A landscape with many peaks, sampled at points; each row gives a point and its height.
A climber steps from a point to the highest of its 2 nearest points, and stops where none of them is higher. Distance is the straight distance between rows; heights are no part of it.
(310): [-20 -50  63  18  66 -19  -7 -39 -21 -18   3  -1   5 -40  31   9   3  36
  26 -31   4]  (h 1.16)
(592): [  4  15  -7  39  21 -25  15 -44 -22 -32  19 -10  27 -23  47  32   0 -18
  28  14 -15]  (h 6.77)
(133): [  1 -23 -13 -33 -16 -16 -31 -40 -13  12  -9  39  10  -6   8  17  -5   9
  28   6 -31]  (h 2.11)
(104): [-11  37  -7  29 -20 -12  24 -14 -34  -7   8 -13  20  -7  31  22  -1 -10
  20  27 -28]  (h 6.15)
(211): [-19 -22  -3  14  45 -23 -14 -33 -10 -27   5 -32  10 -10  -2  34  -5  14
  21  -4   3]  (h 5.42)
(334): [ 20  17 -24   8  12 -11  24  -8   9 -19   0   7  26  12  -1   8  27   9
   4  -4  35]  (h 5.48)
(308): [ 28  24 -25 -33 -72 -34 -25  20  -7   2  -8  -6  11 -21  53  -3  33 -39
  -5  -2 -22]  (h 0.50)
(374): [  6 -20 -10 -34 -42  -8 -38 -26  -5  25  -2  22  -1 -13  10  27 -29 -20
  17  24 -55]  (h 2.70)
(130): [ 18 -12 -17 -28  15 -13 -35   1   6 -32  11  21  -2  23  15  -4   9  17
  22 -24  36]  (h 3.38)
(499): [-19 -14   6  37   5  37  22   0  35 -17 -50   6  -6 -14 -35  11   9  23
 -22 -27  28]  (h 3.72)
(433): [ 27  -3 -25 -16  26  19  12   2   7 -14  -8  18  21  41 -24 -13  28  11
  -6 -18  28]  (h 5.14)
(842): [ -2  44   3 -12  -1  43  33  22  18  -5 -25 -15 -15  56 -32 -24 -12  -5
  -5  13  46]  (h 4.24)
(83): [-17  65  56 -13  -8 -19  -4  49   9  18  31 -32  23   2  -7 -43 -33 -14
   2  11 -34]  (h 4.52)
(528): [-12 -10  -3  22  -5   8 -17 -13 -13   1  14  -7  20   5   9  13 -46  -6
  12  17 -59]  (h 3.01)
(392): [ 13  -3  -1   6  42 -25  11 -26 -16 -23  16   9  29   1  32  14  32  12
  22 -11  19]  (h 5.86)
(491): [-32  14  19  35  22  40  32  27  35  11 -11 -34 -29 -13 -63  -1  -6  -4
 -30  -9   3]  (h 3.83)
(737): [-19  30  -2 -11 -38   0  -6   3  -9  38   2 -10  -5  26  -7 -12 -40  21
  -6  15 -37]  (h 2.57)
(858): [  7 -24 -15 -29 -51 -22 -39   1  19  17  12  10  -7 -22  21   9 -20 -31
   0  12 -28]  (h 3.21)
(285): [  4   3  19  40  41 -26   0 -41  -1 -30   4 -21  29 -24  56  24   5   6
  34 -20  15]  (h 6.31)
(284): [ 11 -42 -11 -16  18  -5  30   3 -12 -11   6   7   3   7  -7  -4   3   5
 -32   5  43]  (h 4.56)
(228): [ -4  -6 -10  -1 -34 -24  14   3 -12  14   6  -5   5 -19  28  -6 -30 -16
 -16  43 -18]  (h 4.62)
(417): [  2 -49  34 -13  65  26 -13  19 -12 -27  18  39 -25   4   3 -36  37  32
  16 -35  37]  (h 2.38)
(85): [-16 -38  52 -20  74   1 -11   5  -4 -17  17  27  -9 -26  20 -36  16  40
  18 -34  20]  (h 2.07)
(804): [ -6  -1 -41 -15  -8 -16 -24  -3   1 -14  12  -2  -6  25   2   8  -1   5
  26   3  10]  (h 3.86)
(595): [ 20  -4  -9 -63 -36  28   7   9   4  33 -14  18  -3  24 -31 -29   7 -33
  -4   8   3]  (h 5.89)
(24): [  7  17 -11 -41 -64  -8 -27  21   3  26  22  -4  -7 -14  12  -3 -41 -27
 -23  14 -43]  (h 3.80)
(220): [-16  37 -32 -17 -24   2  16  20  -3   3  33  12  -2  -5   3   5  -1 -35
   1  32   7]  (h 4.99)
(822): [-22 -18 -21  20   0  24   5   4  -6  15   8  14 -10  31 -34  -5  -5  14
  13 -12 -13]  (h 2.30)
(157): [-23  57  37  19 -11 -12   9  32  -6  21  20 -37  20 -15  11 -11 -48 -14
  -6  43 -42]  (h 5.38)
(798): [ -2  27 -23 -12 -42 -28 -13  33  -9  20  25 -13   5 -10  22   0 -19 -35
 -14  40 -17]  (h 4.46)
(428): [-20 -31 -10  29  11  27  23   2  10 -22 -19  16 -13   7 -35   3  15  34
   1 -27   7]  (h 3.10)
(326): [ 13 -47  17  24  52  42   5   4   3 -35 -38  17 -49   0 -29 -22  46  13
 -15 -13  58]  (h 6.17)
(644): [-12 -54   5  40  54   6   9 -22  -4  -9   0  24   0 -23  -5  16   9  18
   2   5 -14]  (h 5.19)
(4): [  3 -28  14  62  41   9  29 -27   7  -1  11   3  11 -27  22  42   4  11
 -17 -13 -21]  (h 6.04)
(47): [-16  82   5  12   1 -12  24  36 -11  -1  34 -39   7  -8   9 -10 -19 -36
 -17  40 -17]  (h 6.16)
(115): [ -3  31  -4  40   7  23  27  -1  31   8 -45 -10  -9   6 -34  23  22   7
 -41 -22  37]  (h 4.19)
(134): [ -7 -31  -4  32  -2 -24  20 -10 -19   1   1  -7  -3  -6  24   4 -24  23
 -33  23 -13]  (h 3.74)
(294): [-13   8 -27  14  24 -34 -24 -20   0 -16   9 -19  -1   3  14  27 -17  -5
  29  29 -13]  (h 4.55)
(126): [  9   7 -11  21 -13 -24 -21 -27 -27   1  10 -45  20  10  26  21 -52 -20
  22  43 -54]  (h 3.78)
(715): [ 22  16 -44 -42 -50 -22 -18  18  17  -9  -3   9   5   3  27 -26  29 -23
  13  -6 -15]  (h 0.34)
(242): [ 43  22 -25 -54 -82   3 -19  10  14  12 -21  11 -15  12  10 -29  28 -39
  -1  -2  14]  (h 0.19)
(227): [  9 -32 -14 -43 -24   5 -25 -21   6   3  -9  69  -5  10  -2  -6  27   9
  21 -12  -7]  (h 1.62)
(299): [-13 -27  -3  16  40  -8  16  -7  -8 -19 -21  -6 -14 -15 -29   9  18   2
 -32   0  53]  (h 4.53)
(812): [-46  52  42  24  26  10  30  34  41  25   6 -34  -7 -14 -46  -1 -25  -7
 -20   8  -3]  (h 4.77)
(749): [ 12 -22  26  30  45  34   5  -5  10 -19 -60  13 -27 -23 -32   8  55  20
 -13 -51  69]  (h 6.79)
(293): [-35 -27  48  18  67   3 -17 -13  -5 -28   8  10   4 -25  19   5  12  47
  33 -40  27]  (h 1.61)
(465): [ -2  72  24 -17 -25  45  42  36   9   9   1  -3  -3  35 -30 -39  -2 -16
 -25  21  42]  (h 4.03)
(190): [-27  18  -3 -12 -58 -25 -24 -11 -25  33  -1 -19  -5   0  -3 -12 -28  -2
  21  32 -42]  (h 1.50)
(187): [ -3 -28  -6  19  35   1   7 -13 -10 -13   9  22  19   6 -15  33  -7   6
  -9  21 -27]  (h 4.33)
(253): [-22  58   7  24   7   0  45  43  19   8  14 -32  -2  -9 -12  -8 -12 -12
 -35  22  12]  (h 5.61)
(790): [ 46 -17 -13 -42 -63   7 -27  -4  41  28   8  38 -24 -19   1   4  32 -29
  -1 -37  -4]  (h 0.93)
(289): [ 44 -16  -8 -41 -50 -15 -35  -9  30  26   6  46  -1 -26  45  13  37 -18
  16 -45 -16]  (h 1.07)
(135): [ 17 -14  -5  26  16  20  23  21 -14   8 -12 -12 -15  30 -39 -11   5  26
 -47 -11  20]  (h 5.04)
(451): [ 23  17  -8  17  15  40  36   5  21  -4 -40  -9 -17  43 -31 -11  14   8
 -32 -11  49]  (h 4.48)
(606): [-11 -23  30  18  46  -3 -11 -20  27 -20 -51   7 -18 -40  -4  20  46  31
 -16 -54  60]  (h 6.11)
(546): [-34   3   8  56  28  20   6  -9  11  15  -3 -32 -20 -10 -58  26  -2  10
 -21  -8 -18]  (h 2.85)
(674): [-11 -46  27  19  62 -18   6  -8   6 -26 -33   5 -10 -38  -9   5  43  27
 -19 -21  41]  (h 5.34)
(168): [ 46   8  -4 -52 -40  29  -2  30  -2  25  -9   2  -7  47 -36 -53 -11 -16
 -20   7  17]  (h 6.35)
(625): [ 45  -6   1 -37 -33 -46 -58 -34 -13   7  23  16   5 -18  51  33  -6 -14
  11 -22 -14]  (h 0.91)
(226): [ -3  -8  -3  23   6   4  25   7  -2  22  -3 -26  10   4  -4 -11 -12  26
 -34  10   3]  (h 4.04)
(42): [ -3  16 -22 -26 -12  13  12  23   9  12   6  11   7  17 -13 -23   2 -21
  -2  22   4]  (h 5.39)
(356): [ -8  37   5  27  -6 -25  -9  -1 -18  20  26 -65  13  -1  25   4 -54 -31
  10  44 -48]  (h 4.45)
(358): [-12  48  21 -22 -45  -4  11  42   4  24   2 -25  16  13 -10 -40 -31  13
   4   9 -32]  (h 3.67)
(208): [ 34  24 -10 -45 -59 -40 -49  -8   1  10   2  -8   5 -22  47  32  19 -30
   8  -6 -30]  (h 0.66)
(359): [ 28  -8  -9 -12  -2  34   9  27  -4  12  -2   1 -22  54 -27 -44   0  15
 -28   2  13]  (h 5.76)
(127): [-31  23  -5  44   9  12  12  -5  -4   8  22 -46   4   7 -30   9 -13  -2
   5  -1 -18]  (h 1.99)
(41): [-19 -32  -3  31  42 -25   4 -25   4 -21 -17 -34   7 -24 -18  44   1  15
 -13 -17  29]  (h 4.54)
(318): [ -5 -45  -7 -24   7  20 -11   6   1 -33  -1  39 -17  36  -8 -31  11  18
  22 -22  33]  (h 2.99)
(578): [-19  -4 -12  13 -22  -9  31 -16 -30  -3  10   6  24  -9  18  12   5  -6
  21   0  -4]  (h 5.53)
(378): [-45  18 -15  21  -6  20  25  16   7   9   3 -12 -20  10 -46 -17  -1   7
  11   2  -8]  (h 1.58)
(556): [ 38  -3  -9 -12 -22 -20 -31 -28 -38  -3  22   1  25  -7  53  34 -16 -10
  29   1 -32]  (h 1.21)
(777): [ 12  58  13 -36 -36  17  16  42  -1  15 -17 -12  -1  32   4 -52  -8 -26
 -22  38  11]  (h 3.79)
(537): [-21   3  -7  22  21  11  11   3   8  -3   4   9  12   4  -3  27 -45   5
  -6  30 -40]  (h 3.51)
(692): [ 29 -42   9 -56 -22  -6 -48 -30   9  24  12  56 -11 -17  11   2  30  -3
  34 -41 -20]  (h 1.31)
(632): [ 35 -61   7 -16  28  42 -15  22 -14 -32  -5  42 -26  17 -15 -31  23  12
  11 -28  41]  (h 2.68)
(22): [  5 -16   9 -14  -1 -17 -15 -42 -26 -11  -8  18  32  -1  48  17 -13  15
  52   1 -22]  (h 1.59)

Call two points neighbours if one is among the 2 nearest of the other. Go from one point of each pair to the other, from neighbour to neighbour, staying as high as possible. Name the lowest point that can't be avoided.
(4) and (451) | (378)
(749) and (211) | (299)
(47) and (4) | (528)

Where does a climber stop that starts at each point below?
(308) | (228)
(293) | (211)
(790) | (228)
